Each row is a point on a landscape with many peaks, with its height.
A climber steps from a point to whichever of its 2 nearest points has the largest rise for the distance, and stops where none of them is higher. Distance is the straight distance between rows; heights are no part of it.
natib (h 445): [142 108 119 100 164 164 117 121 129 113 139 114 124 162 167 135 109 132
 184 120 170 168 197 105 177 139 106 136 171 108 124 146 136 132 133 169
 129 181  43 146 120  89 145 180 144 126 128 167  73 151  83 178  94 128
 106 132  80 103 103 134 132]
Ruve (h 150): [136 107 150  52 164 145 147 184 144 157 164 127  97 118 131 122 116 138
 156 172  79 144 108  80 113 134 144 145 133 120 134 138 120 143 111 112
 173 125 140 112  98 171 122 108 121 110 148 161 149 183 146 125 116  96
 156 168 161 113 151 129 181]
gunod (h 422): [ 94 174 137 104 126 115 129 116  95 133  90 146 113 170 107  99 129 143
 118 173 178 154 154  84  99 109 177 145 148 144 130 117 159 121 143 155
 160 143  91 107 133 101 155 122 110 191 148 128 150 150 161 111  75  89
 130  61 131  80 158 158 122]
Gov (h 624): [126 120 122  92  95 141 154 138 144 107 146 117 110  78 141 179 137  89
 124 161  82 109 104 164 139 129 133 111  86  78  95 103 159 187 123 105
  65 110 170 131 141 161 105 128 134  63  96 136 106 152 150 124 148 137
 133 151 127 171 119 121 122]
Lavap (h 632): [161  91 118 139 145 162 113 170  89 171 133 155 145 133 106  87  76 124
  96 140  82 143  72 134  96 124 133 157 118 163 176  98  69  92 131  83
 187 121 206 138 143 159 156 122 157  77  97 131 178 165 158 170  89 158
 123 115 114 104 121 168 170]
vugam (h 516): [153 115  83 185 102 166  99 129 120 120 121 137 114 121 133 137 123  76
  83  69 103 129 118 208 131 112 131 117 127 161 141  82 137 133 155  84
 116 144 163 148 198 139 137 131 121  77 111 136 142 131 153 170 143 166
 157 148 104 130 106 146 150]
Buta (h 730): [124 163 155 137 144 102 110 126 173 155 152 104 110 145 109  84 124 193
 149 121 195 141 179  75 144 127 117 144 174 159 118 131 125 140 119 161
 165  90  74 119  79 140 149 117 151 180 142 151 170 136 115  94 145  73
 146 183 146 153 122  80 155]
raf (h 705): [172 107 146 101 163 108 146 133  97 165 149 152 141 151 117 116 160 167
 111 147  77 142  98 102 161 136  89 161 118 131 134 171  69  79  87 132
 147 115 125 134  95 130 121  66 152 128 145 102 158 117 145  94 132  73
 143 166 147 147 150 110 139]
tugar (h 373): [105 166 117 150  95  92 125 110 113 150  48 145 124 153 140 105 150 143
 112 156 185 141 139 141 134 111 129 108 139 163 122 120 159 101 146 149
 116 153 127 112 167 126 158 112 135 145 151 110 165 146 179 125  98 103
 119  98  89 122 145 124 119]
kof (h 780): [178  97 120 119 162 133 141 142 139 170 177 133 139 118 169 142 180 148
  98  86  59 140  97 107 143 148  89 144 115 137 130 159  85 101 100 117
 148  90 136 148 107 150 120  78 155  89 134 101 153 129 148 111 169  89
 156 199 144 162 143  89 167]
zegu (h 694): [181  87 118  99 131 140 132 147 137 144 172 118 143  99 165 182 169 115
 125 131  58 130  97 138 158 141  76 120  93  91  95 129 116 153 109  99
  95  92 163 142 119 152 101  96 151  45 112 127 105 159 160 134 149 122
 153 211 132 190 127 102 133]
viru (h 623): [164 142 108 113 146  96 164 131  95  89 144 158 122 158  89 105 126  97
 130 152  91 136  99 143 178 115 130 158 111 144 152 139  95 115 131 140
 117 120 105 148 102 143 141  89 169 130 110  98 141 126 110  94 138  89
 168 148 145 175 132 127 137]
miber (h 452): [165 139 160  49 124  96 137 121 172 148 145 107 127 142 124 102 136 135
 154 155 120 111 101 121 168 121 148 148 144 117  92 168 130 130 106 111
 116 127 114 137  79 167  73  75 126 147 105 135 115 115 106  54 133 107
 138 194 147 148 139 104  92]
Dati (h 564): [161 152 101 101 152 100 173 127 118  74 138 142 132 149 141 146 145  95
 149 151 137 153 130 153 196 112 111 132 115 115 150 163  95 121 143 156
  73 121  78 164 108 113 157 129 176 122  85 113 105 113  88 106 137 103
 153 120 119 195 117 117 133]
mon (h 641): [135 114 134 143 126 105 153 139  99 154 138 137 134  85  94 131 151 122
  80 127  50 109  73 144  85 139 145 126 121 135 145  85 114 127 142 104
 140  86 209 167 154 133 168 110 157 105 133 114 198 135 186 110 104  92
 128 122 165 135 138 148 168]
lunel (h 451): [183  74  86 108 130 200 141 166 118 142 126 149 160 123 192 142 132 103
 123 112 109 129  75 130 152 141 108 130  75 150 158 111  99  73 109 112
 124 155 167 145 162 190 131 138 146  55 114 102 136 153 158 192 133 167
 114 130  87 124 116 123 136]
Gekaz (h 629): [ 83 173 159 105 126  80 174  85 123  98 145 124 115  99  96 157 191 141
 103 171 142 117 140  90 103 137 171 125 131 102 123  92 179 166 165 159
 114  71 112 139 104 126 162 153 140 183 137 115 146 121 118  58 107  84
 134 103 173 156 152 120 123]
nifed (h 574): [141 130 122 131 105  96 168 106 123 135 140 126 126  47 130 157 178 109
 101 142  92  90  95 140 124 143 136 103 115 111 106  52 166 166 161 148
  83  87 185 188 162 178 190 142 164  96 128 110 191 144 187  97  88  97
 103 125 140 162 154 117 146]
fizi (h 496): [144  83 144 116 142 183  78 114 148 130 130 122 135 155 148 111  85 121
 164  81 136 155 179 127 148 134 114 147 185 140 103 140 146 137 143 143
 166 188  72 138 126  96 103 178 120 128 128 195  63 149  71 172  91 171
 108 170  97  73  98 155 101]
fugiz (h 442): [144 111 120  96 126 173 151 128 155 149 152 115  89  81 167 164 138  87
 115 100 101 120 136 136 112 143 158  91 143 133 129  74 187 185 179 117
 140 127 146 171 174 142 180 174 127  96 129 172 157 159 167 150  97 109
 116 136 135  86 127 145 195]
dis (h 559): [137 115 152 137 121 152  57 119 149 148 112 124 133 137 116  81  69 134
 163 107 170 153 184 125 142 121  98 149 207 163  70  84 160 165 161 168
 173 170  86 154 131 142 115 158 139 138 106 180  95 183 117 156  50 175
  98 167  92  95 108 154 112]
gazi (h 566): [149  86 137 121 134 135 106 175  72 147 135 148 159  95  77 130  86 113
 129 170  90 147  80 157  91 114 111 147 113 116 131  79  97 151 134  90
 143 149 225 139 138 151 136 126 132  76 124 143 129 176 172 172  61 180
 110 114 127 108 133 170 131]
Fifu (h 824): [122 140 149  92  96 133 111 102 151 139  95 125 106 157 115 116 119  75
 103 103 108 121 132 193 125  99 178 124 146 159  98 146 173 162 152  84
 162 177 111 119 155 104  81 103  65 148 118 174  88 125 144 109 125 142
 166 165 139  79 136 172 113]
zif (h 341): [169  79 145  78 157 132 127 126 103 126 153 135 158 145 108 155 142 130
 160 164  99 147 115 141 169 134  85 145 112  83 101 150 106 138 122 123
 105 164 127 129 110 100  85 117 126 112 132 128  57 121 119 140  86 135
 106 146 121 116 127 146  82]
defen (h 228): [125 133  87  77 142 165 166 147 133 152 106 137 146 140 231 166 178 134
 173 156 185 128 120 105 166 163 102 103  78  82 168 170 127  79  94 161
  71 157  94 126 154 129 176 159 138 102 138 106 126 153 136 163 117 128
  88  73  57 123 132  99 129]
sanu (h 108): [126 141 156 147 123 103 120  78 117 187 109 132 136 162 146 144 195 150
  61 102 131 153 164 171 148 138 100 105 151 137 124 165 138 113 147 133
 152 148  68 131 177  27 137 112  88 178 176 141 137 103 169 108 124  83
 145 143 117 108 150 142 145]
golo (h 432): [165  91 106 170 148 159 102 122 179 120 187 132 121 106 106  97  73 112
 116  55  79 109  81 129 106 123 173 164 125 168 149 106  90 126 130  78
 139 116 168 148 107 176 100 119 114 108 108 141 129 105  60 135 160 191
 123 163 161 101  88 151 124]
tob (h 533): [111 108 124 147 172 136 100 183 106  94 170 120 138 121  97 153 103 201
 190 169 133 153 175  64 125 149  80 141 137  59 130 122  85 145  85 171
 130 109 105 100  83 102 137 167 144 130 165 136 109 158 100 168 129 121
 112 125 130 153 116 121 142]
Katav (h 97): [ 71 138 134 101 127 120 180 170 107 120 109 129 104 111 150 140 152 144
 116 191  95 117  99  82 101 147 161 125  91  97 156 167 122 116  83 141
 127  67 155  88 124 150 140 122 123 122 143 105 188 165 153  88 167  71
 154  82 166 155 168 107 159]
zekom (h 470): [110 141 137  81 123 116 154 139  98 139 108 140 131 111 103 111 132 125
 141 189 147 117  99  79  96 125 188 144 130 120 133  99 146 140 130 145
 131 126 150 122 125 167 164 127 133 153 133 107 174 153 164  97  65  89
  99  67 150  92 163 153 122]
sodim (h 722): [108 163 153  46 131  83 191  90 147 108 163 129 113 101  95 188 162  90
 122 167  80 132 126 145 139 132 150 118 111  83  85 114 180 201 183 142
 120 111  86 160 119  88 108 116 122 143 125 150  60 127 133  91 104  91
 136 136 153 151 126 168 117]
buzum (h 553): [195 128 128 129 158 103  96 104 155 135 151 103 139 154 118  92 117  99
 150  78 162 140 138 163 212 113 112 162 172 162 112 130 114 148 141 140
 130 147  72 168 102 171 114  85 159 121  81 144 111 115  79  90 126 134
 150 226 119 185  99 125 116]
foz (h 731): [107 136 150  93 113 123 105 146  97 132 104 150 115 138  84 117  76  94
 107 162  91 153 127 175  56  91 163 134 138 142 111 136 149 168 145  75
 188 171 164 103 139  99  91 106  71 130 127 162  93 158 160 135  99 171
 157 105 161  66 149 183 124]
Vogi (h 293): [ 97 137 117 125 104 152 116 178 132  99 112 123 109 153 143 114  88 151
 131 145 103 123 138 124 112 116 110 128  98 146 135 180  92 105  95 107
 144 112 134  77 127 158  70  96 101 121 127 111 120 135 142 143 207 139
 176 120 151 154 151  94 144]
Zipoz (h 556): [124  92 132 119 129 153 104 184 114 108 169 139 144  69  80 149  63 101
 172 158  94 122 106 127  73 125 139 155 124  88 114  76 121 205 126 109
 135 142 191 136 105 163 122 163 114  99 123 163 102 179 104 170  94 199
 102 114 152  92 124 162 110]
Sek (h 386): [168  84  98 160 155 178 109 130 169 145 153 128 142 144 173  96 119 141
 118  32 131 127 104 102 138 140 140 156 132 179 162 132  91  66 116 119
 160 131 120 135 121 159  95 129 132 128 120 109 138  88  82 147 177 160
 103 149 112  98  92 107 132]
Zes (h 466): [117 157 176  60  98 110 100 126 171 142 126  86 126 146 124 115 121 174
 168 166 168 129 156 103 138 111 124 134 171  91  78 166 148 156 106 132
 126 141  99 115  98 128  85 117 106 165 130 160  95 130 124  90 127 116
 125 162 127 128 147  96  92]
maku (h 483): [154 119 137 139 155 120 110  98 170  95 156 132 121 146  81  66  81 106
 138  72 121 115 108 120 148 109 181 170 148 184 133 128 115 127 142 123
 142 149 108 139  81 164 108 101 115 167 119 146 120  95  43  87 134 154
 133 176 158 101 103 145  93]
sipiz (h 518): [111 121 143  89  95 119 132 130 135 152  96 119 140  91 141 149 165 157
 148 169 157 101 100 111 105 135 139 107 121  88 104 110 162 129 106 127
  90 133 185 114 141 175 140 135 130 123 137  99 148 137 168 102  87 115
  70  91 125 115 151 121  93]
kugu (h 384): [120 117 128 160 121 145  77 131 107 151  93 141 142 128 119 143 117 141
 101 117 131 169 158 163  93 120 109  86 170 137 110  93 153 137 174 107
 167 163 160 138 184  79 154 179 119 114 143 151 116 163 177 180  54 155
  90  95  90  85 121 177 148]
giko (h 423): [129 155 135 130 121 100 129  83 122 131 126 113 165 146 179 192 179 185
 128 185 167 142 153 143 177 146  65 103 104  42 108 182  97 106 100 148
  35 128  92 131 126  48 119 136 132 133 131 118  93  83 111 109 120 117
 107 108 102 166 137 101  79]
numin (h 476): [199  88 122 161 141 133  68  96 142 171 122  96 163 122 148 142 189 127
 128  61 140 118 132 161 186 151  77 107 153 132  87 113 135 125 136 123
 104 126 130 155 151 122 111 106 139  99 118 116 122  99 135 123  98 129
 104 200  96 156 104 118 100]
ginuf (h 52): [105 138 128 153 144 112 181  98 112 130 148 138 124 127 179 177 218 138
 101 118 120 140 142 147 140 166 113 111  99  81 156 153 136 120 145 161
  77 108  88 144 152  40 170 157 134 143 155 102 131  93 122 113 147  82
 125 101 110 127 133 105 142]
Ren (h 290): [115 152  76 143 101 134 156 149 107  81  70 133 137 153 182 118 114 102
 141 140 173  86 115 128 149 130 128 119  64 144 171 144 118  60 118 149
  74 119 126 129 144 183 122 128 155 125 104  64 147 106 118 141 181 160
 136  43  95 175 126  87 104]
faza (h 529): [156 116 119 135 110 126 103 107 141 144 111 115 151 138 160 142 181 139
 118  98 149 106 112 152 164 134 102 116 121 119 107 151 132  84 111 116
  89 131 130 125 149 126  91 104 126 131 120  96 122  77 130 111 140 133
 106 144  98 139 122  95  86]
dami (h 621): [107  94 122 146 137 138 141 150  79  68 160 138 152  58  66 161 101  88
 151 131  87  99  89 134  85 134 134 140  91  86 148  94 101 162 116 120
 105 126 178 124 109 134 129 178 119 115 115 114  91 116  92 164 116 180
  84  63 156 110 118 171 108]
det (h 433): [140 128 136 170 154 108 112  94 113 105 142 146 134 162  56  84 100 140
 109  86 129 134 126 117 104 107 157 149 143 172 147 125 101 105 137 124
 173 130 113 118  85  97 133 114 111 195 143 121 132  77  72  94 127 131
 121 121 173  86 109 161 107]
ganip (h 325): [112 154 113 203 116  64 126 110  79 100  84 144 153 123  95 125 161 158
 115 139 150 144 118 136 132 119  84 116 115 131 118 106 109 100 141 155
  72 122 158 127 145 113 167 128 154 127 153  79 163 121 163 128 112 115
 104 102 103 175 138 110 103]
zap (h 420): [101 139 143  78 135 147 172 110 189  76 168  96 107  96 142 131 129  93
 164 115 127 106 111  91 143 137 194 129 124 105 130 135 156 147 135 136
  84 121 116 138  92 156 124 180 128 135 112 151 103 102  47 113 144 132
 103 127 138 111 105 114 113]
pazo (h 503): [132 150 110  99 129 131 125 152 146  81 129 107 120 159 152 125  98 113
 183 136 172 150 167 129 180 108 119 136 163 114 130 148 127 135 140 157
 101 146  78 148 117 125 137 152 157 123  94 157  96 144  84 143 139 131
 149 139  94 167 104 102 133]
zefa (h 724): [125 128 145 125  87 166  86 105 148 173  56 130 119 169 165 105 128 116
 107  93 171 130 151 178 145 110 120  96 163 172 104 147 177  97 134 109
 161 193 109 100 184 111 104 127  92 141 113 153 114 133 158 151 112 153
 122 146  73  83 128 148 123]
lidog (h 31): [114 168 126 141  97  99 150  95 112  85  84 129 119 177 104  80 108  82
 123 139 164  84 123 127 123 102 202 129 121 173 142 149 139 112 123 121
 123 120 117 107  98 162  99  97 128 174 110 102 137  76  91  72 168 127
 174 111 151 131 143 126  77]
mumi (h 501): [195 119 139  98 142 109 102 130 175 155 168 115 126 133 124  72  96 131
 170 124 130 123 106 134 176 125 123 177 155 141  97 121 112 162 120 116
 131 138 118 158  84 214  85  69 150 108  89 140 123 146 104  90 132 142
 144 232 132 156 123 112 114]
soten (h 345): [134 125  90 187 101 150  93 149 182 129 108 113 132 131 183  99 105 123
 144  46 215  86 139 113 150 119 120 150 148 172 141  94 137  79 123 155
 126 126 115 143 143 178 104 137 157 127 110 111 140 100  86 168 190 178
 111 140  74 156  76  73 122]
pesem (h 334): [ 86 138 131 135 106 116 108 129  98 154  64 134 129 122 124 160 131 137
  89 140 134 148 141 162  43 115 139  86 144 118 133 127 155 132 142  91
 156 156 182 103 190  63 147 145  86 116 155 123 120 137 196 156  86 146
  99  47 120  77 149 175 136]
Sosen (h 515): [ 69 165 171  71 109 114 142 113 155 112 135 100 102 140 134 141 138 172
 144 183 154 124 153  85 111 129 157 127 136  77 116 179 143 137  92 130
 113 112 101  85 101 107 107 138  94 174 138 142 114 108 105  86 156 103
 134 112 155 125 154  98 106]
baset (h 450): [145 105 106 161 120 172  87 142 114 116 130 154 115 127 112 117  67  94
 120 103 110 164 153 181 124 108 128 135 162 160 129  74 140 160 172 107
 158 168 136 145 168 124 149 172 131  91 116 176 113 183 127 190  96 184
 137 137 107 100 104 173 160]
Kib (h 802): [123 135 141  57 132 101 204 108 113 132 146 158 106 117  99 171 147  76
 102 163  37 138  95 166 132 123 149 127  86 116 122 128 154 163 164 125
 140 128 114 146 146  86 111  87 122 117 137 152  94 147 165 118 126  79
 173 136 156 143 136 182 148]
lum (h 478): [119 157 119 122  92 131 119 107 159 143  88 102 155 159 212 153 152 163
 125 136 200  99 143 134 159 132  85 100  89  98 123 192 118  55  93 137
  64 129  98 113 142 109  74 115 113 148 118  94 110  64 116 121 176 155
 113  91  86 161 125  67  71]
lel (h 734): [ 87 160 159 182  94 102  59 121 174 104 139  85 124 106  74 116 104 155
 149  92 164  99 167 134  96 117 138 128 188 130  79  97 160 200 130 126
 143  98 134 113 104 150 102 141 117 153 131 151 116 127  93 108 153 157
 150 183 163 151 116 114 113]
deroz (h 656): [115 144 141 181 139 115  72 123 154  88 168 113 128 112  52 147 117 130
 124  81  88 130 150 166 105 127 135 122 164 121  99  97 144 205 152 105
 155 107 119 135 119 101 113 140 109 145 147 144  92 118  86 109 142 148
 160 193 184 144 112 160 137]
Gusog (h 271): [146 104 123 211 148 116  77 129  98 137 126 136 161 142  88 118 132 184
 120 105 139 155 150 136 148 131  49 132 144 135 122 115  78 100 122 141
 135 138 130 121 134  78 127 125 142 133 153 112 126 117 144 167 116 126
 105 140 100 144 108 134 126]
Kuzo (h 381): [ 79 151 107 200  93 124 123 152 128 139  75 130 125 126 177 137 141 168
  99 118 158 131 153 140 101 134  82  85  94 138 137 168 117  84 111 142
 106 109 147  88 174  97 116 124 107 120 166  82 153 117 180 151 197 135
 125  85 100 146 144  70 133]
Peto (h 397): [115 146 124 208 138  86 115 103  66  61 135 148 140 146  34 102  91 139
 120 111 129 121 141 119  76 103 117 134 116 147 155 118 103 107 117 132
 156 111 132  88  72  94 139 116 112 179 132  88 118  71  95 113 152 147
 149  83 183 132 116 148 105]
bivog (h 608): [103 110 139 165 134 122  73 154 116 105 150 125 144 118  72 131  73 195
 185 143 151 128 169  68  82 128  94 159 157  82  99 119 106 143  79 146
 146 128 128  91  72  97  98 153 119 164 161 140  82 131  84 156 120 167
  94 107 150 105 105 133  88]
gik (h 73): [ 75 165 113 132 128 112 201 119  89  92  99 148 108 163 154 133 161 107
 108 176 110 119 119 117 124 142 163 115  77 126 180 178 121 106 127 158
 104  82  94 114 134 100 155 130 132 148 132  88 158 124 118  89 179  78
 184  62 151 153 165 111 140]
mazis (h 913): [114 159 120  95 101 111 157  95 110  97  90 147 101 167 107 127 119  51
 106 149  95 119 123 197 137  94 173 128 103 146 123 150 150 158 162 102
 127 162 103 123 157 100  92  83  93 144 116 135  75 108 143 106 136 123
 188 123 137 120 142 175 104]
Mevap (h 650): [102 161 122 111 111 103 132 136  77  89 120 157 128  95  64 149 103  72
 108 181  99 139 116 167  77  96 167 141 116 111 105  84 160 204 157 115
 129 153 168 137 136 126 126 116 104 124 127 120  94 157 170 130  87 152
 134  81 151 112 152 185 113]
mor (h 570): [187  88 140 106 160 157 115  89 158 191 142 105  90 114 180  97 104 109
 143  80 145 141 167 113 160 142 112 106 192 173 105  85 160 158 158 139
 176 152 106 186 128 205 165 132 159  94  88 167 150 171 143 143  62 132
 109 200 122 106 134 120 188]
nonam (h 591): [153 151 141 140 113 105  96 108 177 184  97  94 154 165 164 100 163 137
 110  79 229 114 157 145 194 121 111 130 151 167 107 171 128  91 111 152
 130 133  74 126 134 127 103  96 132 164 109 135 151  69 107  92 153 109
 136 181  85 167 115  80 103]
dived (h 182): [120 115 147  97 158 168 122 163 169 158 161 114  95 132 155 129 128 169
 142 115 103 154 159  82 118 139 124 124 161 122 129 160 120 134 114 115
 175 127 111 106 110 120 124 134 110 123 163 168 134 153 127 146 150  98
 149 177 142  99 136 118 185]
Vonor (h 488): [128 139 122 109 125 148  95 161 129 109 133 134 111 106  94  80  55 121
 176 157 178 143 153  82 109 105 149 164 178 143 100  58 163 177 157 174
 165 153 119 149 120 186 166 162 136 141 114 169 143 209 133 143  55 159
  96 106 122  94 131 141 132]
Zosi (h 142): [106 141 164  86 127 141 126 111 148 165 130 116 106 167 158 137 147 159
 112 134 134 166 194 124 141 131 116 105 170 118 111 185 157 136 127 124
 176 161  55 110 155  56 123 137  83 160 166 179 113 142 151 129 125  82
 156 152 118  96 153 132 170]
nima (h 399): [182  42 114 123 163 178 116 152  85 136 140 142 177 119 137 156 127 129
 159 125 112 153 104 121 164 154  65 140 112 106 144 112  78 100 122 128
 121 164 162 143 131 132 131 162 150  70 135 119  92 151 133 207  85 165
  90 138  87 120 106 151 111]
gepe (h 375): [132 124 144 116 135  89 126  94  80 118 128 136 168 145 110 178 174 160
 123 182 104 149 123 153 164 127  63 127  87  65 102 170  89 113 112 135
  63 145 122 121 139  60 106 106 121 119 149  97  81  96 140 117  94 116
 115 113 113 154 150 135  76]
tos (h 446): [113 138 106 216 116  92 115 134  64 103  92 143 142 138  62  83  62 147
 129 119 171 108 136  94  48 112 102 129 118 166 170 110  95  79  93 129
 162 113 164  79  86 102 143 114 113 157 126  97 138  89 145 153 142 157
 119  25 150 109 117 148 113]
Monuf (h 257): [103 172  76 139 120 121 176 143 116 120  78 144 137 140 206 145 172 123
 147 154 181 130 116 134 154 143 118 100  82 115 169 152 135  84 134 180
  52 126 113 133 172 129 197 157 155 105 134  85 167 148 137 139 138 125
 118  59  67 162 143  83 129]
gaf (h 710): [122 127 117 188 125 118 120 168  97 166  93 144 141 121 123 109 132 158
  85 119 102 144  95 136  85 128 109 113 128 157 151 107 102  93 136 105
 152 108 207 132 166 119 181 121 145 102 140 108 205 152 205 147 118 117
 116 106 117 127 129 129 170]
tiro (h 500): [183  82 106 102 137 196 134 146 153 174 142 129 122 101 186 116 128 113
 134  98 131 123 110 115 139 143 137 121 138 149 140  91 145 114 135 110
 152 154 159 159 149 195 164 152 153  81 108 137 165 159 148 163 102 139
  91 149 103  93 124 124 162]
Zef (h 78): [140 132 126 153 145  92 156  89 115 146 136 132 125 132 154 170 214 105
  75  73  91 152 153 180 158 149  92 103 138 129 136 154 144 132 173 150
 121 120  75 171 166  34 169 122 129 140 161 133 129 109 150 109 142  70
 163 157 121 149 131 129 167]
Vofa (h 571): [157  77 137 118 172 169 107 140 108 168 152 149 132 149  98 106  75 104
  88 107  67 157  90 149  90 126 151 143 129 169 179 130  86  95 160  74
 207 133 173 134 129  98 145 148 128 102 107 163 135 127 109 156  90 162
 109 113 129  67 107 184 166]
Kovaz (h 430): [ 54 177 140 168  64  97 113 101 167 141  57  96 131 134 180 149 139 173
 103 164 221 110 197 151 114 121  92  74 115 112 104 200 143 105  98 137
  83 117 111  72 164  82  94 118  86 146 147 106 123  91 148 122 194 140
 132  92  97 172 151  58  87]
fuve (h 638): [159 121 146 102 119 155 102 107 158 174 103 116 111 154 174  81 121 101
 136  78 171 145 167 152 180 122 121 120 184 177 105 120 171 132 151 134
 161 176  79 148 143 165 142 125 143 114  90 172 127 159 137 139  92 134
 132 194  77 120 119 133 156]
Zovi (h 388): [155  98 131  83 162 143 168 109 159 158 180 110  89  94 147 186 144  84
 115  83  53 144 158 139 127 154 121  89 142 130 111 105 171 198 174 111
 162 118 103 180 135 111 144 132 134  93 144 189 110 166 152 145 124  87
 158 196 166 128 120 151 206]
Pini (h 569): [ 79 166 164 105 149  98 157  95 115  94 163 128 112 129  94 157 164 167
 114 172 132 143 144  80 102 144 154 134 123  85 139 139 136 136 118 144
 126  96  86 108  91  75 145 149 110 190 161 124 125 100  94  83 131  83
 135  94 175 120 144 131 130]
tovot (h 317): [143 146  80 137  89 142 131 144 150  96 104 127 131 135 178 104 106  89
 146 108 193  80 114 132 162 112 160 140 117 159 144 101 147  83 121 143
  96 132 139 143 147 207 125 136 165 120  99  97 160 107  93 137 169 162
 126 111  90 161 105  87 114]
Rof (h 577): [141 128 104 208 128 130  89 116 140 104 145 110 120 118 106 139 151  97
  94  45 114 122 137 194 151 127 129 124 150 155 126  99 133 161 161 109
 128 108 119 147 159 123 132 123 124 115 119 128 140 103 114 126 164 130
 170 190 135 168 104 137 155]
Pepom (h 225): [138  88 151 146 155 155  87 159 115 177 143 136 144 137 115 133 126 191
 116 131  99 172 146 122 116 130  76 121 152 122 128 143  87 110 114 109
 187 132 149 102 131  87 117 128 125 116 157 144 124 143 163 170 111 125
 130 159 126 106 133 147 161]
dipu (h 495): [111 103 105 210 142 136 109 166  80 133 107 138 148 116 115 121  88 171
 120 102 147 109 118  96  66 141  74 122  90 127 178 125  61  54  85 119
 149 115 176  98 115  98 129 142 118 133 143  92 143  91 149 191 154 177
  86  30 116 110 107 121 125]
Kome (h 573): [160  94 120  82 102 151 159 122 138 148 132 132 139  81 140 153 149  89
 126 145  93  82  61 153 128 132 151 117  78 101 107  97 158 135 109  92
  87 133 197 135 151 181 106 114 131  78 102 110 126 125 167 123 113 134
  91 130 126 122 127 135  91]
dagug (h 29): [ 95 155 142 121 118  90 189  58 126 168 112 135 137 122 180 164 235 143
 100 155 154  97 111 139 125 161 150 114  97  90 138 130 170 106 145 156
  69 106 108 141 148  77 168 129 133 160 142  88 144  81 128  71 106  85
 105  81 116 113 157 112  90]
vus (h 229): [110 141 118 140 126 146 153 154 151  90 149 124  96 123 106  77  62 106
 143 126 110 105  96  64  81 119 225 145 123 161 167 110 125 129 112 112
 145 106 155 110  88 192 142 134 119 143 122 138 177 140  82 111 157 134
 135 108 181  95 126 134 149]
Gitum (h 123): [135 126 120  62 136 141 203 164 138 125 162 132  99  99 144 128 124  90
 138 164  68 109  78  94 133 145 184 142  87 127 152 134 125 144 107 122
 119  98 143 136 106 199 132 116 144  94 119 131 165 162 132 104 150  81
 152 142 162 146 143 121 169]
kad (h 261): [ 87 131 127 143 132 145 129 178 113  89 138 129 103 124  97 113  69 138
 133 140  83 117 111 107  70 117 149 134 106 132 160 147  98 130  98  92
 162 104 167  78 101 149 101 113 100 123 125 119 140 133 116 140 181 153
 166 107 186 117 134 135 159]
Lutor (h 382): [150 110 129  98 154 156 197  91 194 113 188 122 109  86 145 143 142  65
 124  70  77 102  87 112 155 149 195 113  93 138 126 122 149 133 149 117
  99 114 126 151 114 145 118 144 124 110 119 138 109  73  72 130 155 112
  92 147 141 102  91 137 129]
Vadak (h 557): [113  98 114 167 146 129 145 139  61 100 124 143 175  88  90 141 136 124
 145 127 128 107  74 112  96 145 115 132  90  99 178 101  81  92 108 135
  99 130 180 135 135 128 174 166 137 125 131  71 147 102 129 169 102 151
  65  41 119 113 121 149 109]
tam (h 660): [108 158 148 175 116 114 112 126 162 175 120 119 125 140 149 102 148 190
 116 124 217 130 181  96 137 134 107 127 144 147 126 145 131 106 108 164
 131 107  87 102 113  93 135 123 135 184 160 133 179 105 139 110 162  82
 125 143 109 125 124  64 137]
gosi (h 813): [104 159 144 161 114 105  88 153 159 122 148 119 110 127  72  83  93 182
 156 136 153 126 145  95 102 106 128 150 169 147 112 102 131 167 121 130
 163  92 127  98  86 169 127 111 139 157 135 136 148 158 124 107 152 119
 151 173 167 148 126 111 151]
Zomom (h 51): [ 89 172 135 147 113  86 203  63  82 101  81 147 123 168 103 113 160  92
  95 177 122  90 106 106 101 129 203 119  96 146 161 145 139 123 128 131
 122  86 114 114 110 116 127 103 137 174 131  78 146  73 108  56 155  85
 180  70 171 131 171 145  84]
mik (h 701): [104 102 127 168 130 139 108 136 109  63 151 110 134 102 103 161 116 142
 154 112 110  98 134 119 116 145 103 130 120  86 123 125 107 135  97 120
  94 111 145 102  97 126  83 164 118 134 124 105  74  93  65 149 169 180
 108 102 150 143 110 125  89]
tezen (h 337): [104 150  91 162 108 138 114 181 146 142  85 135 117 161 177 109 109 164
 120 149 158 150 169 116 152 116  68 119 109 169 134 178  95  80 106 152
 131 116 102  85 147 125 108 107 130 120 139 121 143 157 174 170 190 111
 159 126  79 170 137  68 164]
bisa (h 461): [ 71 169 157  67 121 107 167 131 150  61 141 113 109 113 105 112  97  97
 174 179 129 106 108  90 106 122 201 145 108  90 127 146 154 162 110 134
  97 126 118 100  73 162 111 152 101 159 102 144  88 125  70  99 143 146
 127  88 163 119 137 122  87]

For each start below, name the point where the climber stops.
Gitum: kof
kugu: gosi
Vogi: faza
sanu: kof
tugar: kof
natib: kof
Monuf: maku
